A landscape with many valleys, sampled at points; each row gives a point and its height.
A ball rolls from a point to whichever of its 6 nearest points has the largest drop for the distance, and stops where none of them is lower. Distance is the straight distance between rows; heights are no part of it.
nik: [165 100 208 123 135  99 127 166 109 119 141 134  89 145 149 101 106 143
 124 125 129 129]  (h 506)
damu: [ 93 142  70 140 100 127 109  73 181 150 128 127  91 106 149 124 132  87
  99 118 145 159]  (h 628)
zegog: [104 113 105 126 133 124  91 129 157 191  97 113 149 102 177 121 147 161
 117 105 138 118]  (h 455)
Kat: [111 110 209 139 152 107 119 126  89 123 172 149 108 186  91 118 115 165
 131 161 110 114]  (h 684)
dum: [ 97 127  74 137 126 109 173  95 133 107  85 138 108  92  79  93 112 117
 214 125 105 135]  (h 660)
toko: [137 213 108  55  96 124  85  87 148 101 168 170  80  99 128 156 113 154
 106  89 138 111]  (h 430)
sovu: [127 115 104 146 160 139 214 115  85  93 149  99 126 121 137  97 102 161
  89  76 116 150]  (h 696)
vob: [143  90 198  76 132 123 133 158 114 124 167 107 132 142 109 111  99 133
 124 201 123 137]  (h 540)
Pef: [114 140  90 133  93 129  97  76 170 123  88 115 103 108 131 100 168  64
 149 153 169 145]  (h 553)
Tudi: [117 118 109 145 149 121 113 136 146 165 108 115 147 180 149 126 105 177
 102 116  80 118]  (h 468)
zamin: [ 97 121 138 141 165 156 192 144  74 106 183 116 149 170  82 162 120 166
 123 146  92 129]  (h 323)
Rasab: [142 109 202  79 122 115  94 147 125 137 149 139 125 152 115 113 103 154
 112 144 121 110]  (h 607)
gusom: [ 88 152  78 144 107 132 110 124 155 169 136 125 165 133 171 156 142 138
 122 128 112 110]  (h 508)
dap: [125 107 101 177 123 111 157 117 142  99  99 131 102 128 105 107 116 128
 153  86 111 147]  (h 647)
pimal: [111  88 152  98 182 108  89 149 158 171 124 151 147 144 109 122  77 155
  76 148 114 122]  (h 689)
Ronif: [109  95 122  87 177 132  83 131 133 183 148 146 178 139 104 140  89 159
 101 170 107 139]  (h 552)
nazo: [149 112 171 139 122  98  87 163 133 128 107 155 102 145 107 125 116 115
 114  77 143 126]  (h 588)
bupod: [148 122 131 104 193 118 170 142 119 107  90 105 163 163 158 121 111 190
 115  98  82 106]  (h 384)
gub: [105 108 159 131 169 134 177 147  86 122 160  87 166 153 112 133 115 176
 126 179 100 119]  (h 302)
pizug: [118 116 124 172 137 142 203 132  86  82 165  93 138 146 104 135 117 142
 117 154 124 149]  (h 469)
batef: [102  76 187 106 194 109 111 138  87 155 129 162 153 148  93 106  98 177
 151 178  88 126]  (h 502)
vule: [102 104 105 142 143 107  83 141 168 179 101 117 160 125 183 115 118 142
  93 100 122 111]  (h 635)
Kode: [ 92 164 110  95  75 131  79 138 137 152 168 152 148 124 116 168 123 118
 111 140 146 120]  (h 349)
kas: [143 134 112 146  83 146 134 102 140 116 126 105  97 131 104 111 138  85
 152 130 140 135]  (h 487)
zun: [159 163 170 101 104 142 135  66 113  96 137 152  78 168  77 116 130  82
 176 146 116 138]  (h 361)
Gagem: [117  99 163 126 187 111 172 153  83 118 117 141 149 147 124 123  89 189
 125 121  75 121]  (h 355)
Zuza: [ 99 155 135  75  66 112  60 126 146 154 145 167 107 101 134 133 115 136
 140 101 145 113]  (h 447)
did: [ 93 143 110 130 118 148  96 154 125 146 164 138 164 168  98 181 113 119
 114 169 135 120]  (h 227)
pesab: [116 114 146 156 148 108 171  95  77  68 135 148  89 141  85 104  87 135
 142 112  97 174]  (h 632)
gugav: [170 103 137 116 217 112 201 182  92 118 102 117 164  99 188  97 135 179
 121  77 113 133]  (h 433)
gezo: [122  76 182 109 205  95  95 169 126 159 109 177 153 148 103 120  71 151
 114 130  99 117]  (h 587)
neni: [165 191 114  71 125 177 108  79 152 117 124 161  86 137  85 149 137  43
 182 159 120 131]  (h 215)
tilen: [127 138 149 143  80 129 140 149  97  89 179 136 132 163  93 156 125 127
 155 139 109 126]  (h 221)
batiz: [161 149 176 128  84 107 171 134  78  78 169 133  98 143 131 128 137 136
 162 131  91 146]  (h 303)
sif: [130 132  99 179 100 156 131 134 119 106 140 109 154 144 130 168 162  84
 131 151 161 124]  (h 486)
Gib: [116 117 105 193 106 132 186  88 101  85 121  69 128 109 144 107 151 115
 145 139 153 160]  (h 711)
Fudad: [123 150  56 173 147 169 169 127 115  92 126 127 145 171 104 176 139 101
 140 135 128 129]  (h 422)
tep: [104 149  65 145 102 141 105 102 167 159 154 123 127 137 121 164 122  95
 112 134 139 135]  (h 509)
gide: [106 182 117  90  79 132  65 111 150 137 145 126 111  66 163 148 162 136
  97 114 181 113]  (h 575)
diso: [143 125 113  93 177 129 112 103 151 175  76 116 192 106 217 120 129 167
  93 176 100 112]  (h 611)
kuvu: [148  88 169 116 222 109 136 200 145 158 104 169 189 116 109 135  96  96
 124 140  90 122]  (h 414)
Nasud: [154  94 146 118 224 124 143 139 142 134  62 100 167 108 205 112 138 168
 109 145  86  97]  (h 456)
resa: [191 146 193  97  84 142 125 105 124 127 136 134  83 141 148  95 137 111
 133  81 131 102]  (h 539)
Kaniv: [ 92 174  56 165 137 159 142  82 186 162 116 126 112 126 173 138 152  89
 138 140 122 128]  (h 606)
Bune: [132 156 142 150 113 140 161  99  91  79 151 142 111 185  61 149 139 115
 164 150 119 156]  (h 358)
tabe: [ 89 133 108 144  97 145  86 125 145 154 142 102 170 124 156 155 148 112
  99 145 159 113]  (h 395)
bop: [125 101 162  72 125  98  77 142 116 177 121 175 175 118 101 112  88 151
 134 153 122 117]  (h 629)
Kof: [177  88 152 119 230 117 155 192 120 167  74 142 184  90 131 117 119 130
 153 125  92 145]  (h 254)
Fur: [163 144 132 118  90 122 159 104 128  86  96 113  83 105 115 103 151  86
 212 152 130 142]  (h 515)
vuvi: [126  97 143 153 110 113 112 168 130 158  88 112 124 117 161 115 167 151
 153  95 155 120]  (h 170)
birab: [153 110 182  94 134 114  75 176 133 135 104 151 130 102 135 120 121 120
  78  85 170 103]  (h 563)
ris: [147 143  71 163 147 161 110 147 153 116 111 170 104 170  88 190 145  72
 143 142 167 156]  (h 357)
Roz: [139 194 133  55  96 162 100  57 141 117 141 178  81 137  95 134 137  89
 150 104 126  99]  (h 315)
fusid: [180 158 140  98  89 145 104  91 159 126 108 127  83 113 124 106 160 112
 139  96 152 106]  (h 610)
tef: [155 170 163  74  60 144  98 124 128 131 146 142 115 128 136 122 147 133
 138 110 148  76]  (h 518)
zuso: [121  98 152  99 163 111  72 158 140 159  96 121 151  76 163 121 127 131
  65 127 184 118]  (h 225)
zafeg: [132 124 127 138 175 112 114 178 154 179  86 149 168 138 155 151 119 132
  96  74 106 122]  (h 752)
lezo: [113 130 123 122 176 142 171 129 101 142 129  90 161 166 118 134 113 192
 103 139  69  95]  (h 119)
zet: [112 116  64 165 147 133 171  88 141  97  88 103 125 136 106 111 121 134
 140 104 100 151]  (h 793)
nuba: [143 170  79 109  99 154  79 127 156 123 153 165  96 134  93 183 132  80
 117 159 172 134]  (h 379)
nagu: [141 105 110 170 142 114 215 136  92  88 122 110  90  83 138  92 122 150
 119  65 142 186]  (h 777)
kevu: [155 140 165  96  71 116  87 134 144 146 119 127 104 119 137 105 156 137
 135  95 168 107]  (h 555)
Rava: [125 141  96 145  93 111  79 115 183 148 108 169  72 104 111 111 122 105
 139  78 138 132]  (h 623)
tugim: [205 153 139 124  96 178 116 127 113  85 134 125 122 154 140 158 171  46
 130 141 170 119]  (h 525)
tulet: [120 184 113  55  69 126  67 132 144 133 157 140 130  82 150 157 135 151
 117 127 171 113]  (h 467)
Tibar: [119 123 144  98 139 101  66 173 155 171 119 170 136 105 145 130 112 136
 110  77 144 127]  (h 580)
Zulak: [112 132  78 185 124 133 181  97 122 116  95 107 116 101 126  84 151 141
 181  80 133 145]  (h 585)
Nubip: [115 143  90 133 116  99  88 129 177 157 130 164  89  83 144 126 131 132
  86  54 191 149]  (h 846)
dosu: [106 132 120 137 112 137 148 153 103 120 164 112 171 165 115 168 123 135
 131 173 121 119]  (h 81)
mugo: [128 118 111 176 104 112 126 126 149 136  95 132  80 111 119  97 160 125
 169  90 146 131]  (h 405)
rut: [133  74 151  88 174 121 109 137 116 179 106 165 156 117  87 100  89 155
 133 179  82 135]  (h 576)
gom: [ 98 121 136 127 141 131 211 161  61  89 201 105 125 137 112 141 110 170
 110 159 118 153]  (h 449)
talut: [147  95 179 168 189  99 180 223 115 105 130 141 140 108 141 116 109 138
 122 103 122 147]  (h 524)
Navu: [115  98 143 115 118 123 127 158 127 154 117 103 196 126 143 122 117 164
 129 167 121 110]  (h 373)
Dod: [128 110 115 176 111 111 201 120  94  92 127 103 111  98 120  94 138 152
 160  81 130 154]  (h 683)
dop: [125  76 168 108 170  97 163 150  95 127 154 128 154 118 129 106  76 173
 157 183  87 141]  (h 425)
movom: [159 158 106 152  94 171 108 108 144  97 118 129 109 121 147 155 191  28
 152 149 186 127]  (h 523)
gan: [123 163  67 152 144 153 161  86 126 109 107  85 158 157 158 155 160 143
 113 122  83  82]  (h 550)
gutip: [140 118 161 149  86  96 120 133 130 117 141 132  94 147 106 111 125 121
 153 112 119 123]  (h 353)
nodo: [115 174  74 110  75 150  92  87 176 122 140 133  95  94 117 153 162  62
 135 151 167 136]  (h 448)
ruzov: [ 70 140 106 111 130 118  83  94 155 171 151 140 129  69 212 133 138 143
  86 109 191 134]  (h 809)
Kogo: [188 157 177  97 116 155 169 103  96 102 173 110  86 173 143 135 132 115
 141 152 107 144]  (h 378)
mup: [159 178 125 126  62 168 102 104 148 131 135 119 111 117 127 134 187  90
 143 133 173 110]  (h 529)
vinu: [121 125 101 171 129 110 144 134 146 150  98 126 129 141 143 110 126 145
 146  61  97 121]  (h 624)
vos: [111 108  94 186 118 139 147 100 129 124  92  77 132 118 165 117 168 138
 120 109 131 134]  (h 676)
felum: [130  95 155 157  96 109 130 150 114 130 116 100 132 130 131  94 136 146
 135 117 134 123]  (h 332)
sile: [140  98 114 152 145 122 204 134  89 102 103 106 138 139 145  99 129 161
 104  61  97 125]  (h 616)
bove: [140  98 156 145 130  98 172 137  96  66 168  97  86 128 118 107  95 146
 104 134 115 171]  (h 476)
zeve: [ 97 162  62 180 112 159 148 102 139 123 124 107 148 126 146 161 170  98
 140 135 119 120]  (h 500)
Zas: [138 142  71 138 130 138 118 123 165  97 102 144 109 135  71 164 140  50
 173 190 149 142]  (h 309)
kot: [101 124 129 112  72 120  98 157 116 149 146 127 153 143 118 130 122 143
 134 130 119 113]  (h 245)
led: [171 136 149 116 105 122 157  98 144  99  88 100  66 108 131  86 149  88
 192 123 154 168]  (h 598)
Bap: [118 144  70 160 109 137 177 120 104  83 137 125 126 125  73 153 139  96
 180 140 120 128]  (h 484)
Tinu: [109 133 134 148 125 159 103 145 132 141 167 123 132 190  78 175 137 123
  98 165 140 141]  (h 297)
nuf: [ 95 138 110  94 124 122  68 124 128 171 147 123 185 100 152 152 108 128
  79 162 156 122]  (h 507)
Mafel: [ 87 144 122  82 116 118  81 122 143 171 158 137 152 119 133 149  88 146
  94 139 128 129]  (h 396)
Kofeb: [118 101 116 185 159 137 149 114 148 142 111  88 142 176 127 121 112 150
  90 115  91 118]  (h 562)
reg: [ 73 166  68 155 101 144 105  80 163 179 138 128 129 102 194 130 184 111
 124 136 163 131]  (h 645)
gug: [176 164 173  88  80 157 111 124 110 114 156 114 121 142 131 133 146 107
 132 139 139 107]  (h 459)
goz: [140 100 170 192 170 105 158 190 128 108 120 157 134 155  92 125 103 107
 101  81 105 127]  (h 909)
zir: [120  90 124 158 139 136 170 121 116 123 128  76 135 152 152 109 125 144
 106 130 117 103]  (h 512)
Mozab: [163  46 178 116 205  91 155 181  96 115 123 162 143  91 132  98  95 145
 163 152  93 159]  (h 352)
lerif: [129 161 139  57 106 144  60 120 122 105 143  94 152  74 152 156 132 133
  71 160 178 102]  (h 630)
getu: [118  81 146  62 157 118  79 136 142 156 113 137 146  97  99 107  81 137
  81 176 147 118]  (h 599)
Lifem: [166 131 182 154 118 101 174 111  85  68 158 143  73 149 120 116 118 145
 139 126  96 159]  (h 382)
lum: [ 97 147  92 183 116 173 123  82 149 128 102 125 119  85 163 137 214  61
 157 160 151 126]  (h 574)

Where does a ball stop that starts at each point below?
pesab | dosu
gug | dosu
bop | dosu
pimal | dosu

Call two points neighbours if one is among the 6 nearest of the other. Go from one point of each pair to the other, from neighbour to neighbour, staying as low as possible. Name the highest point that can't be avoided.
Kof and lezo | Gagem
dosu and lezo | gub
vuvi and lezo | felum
vuvi and zuso | zegog
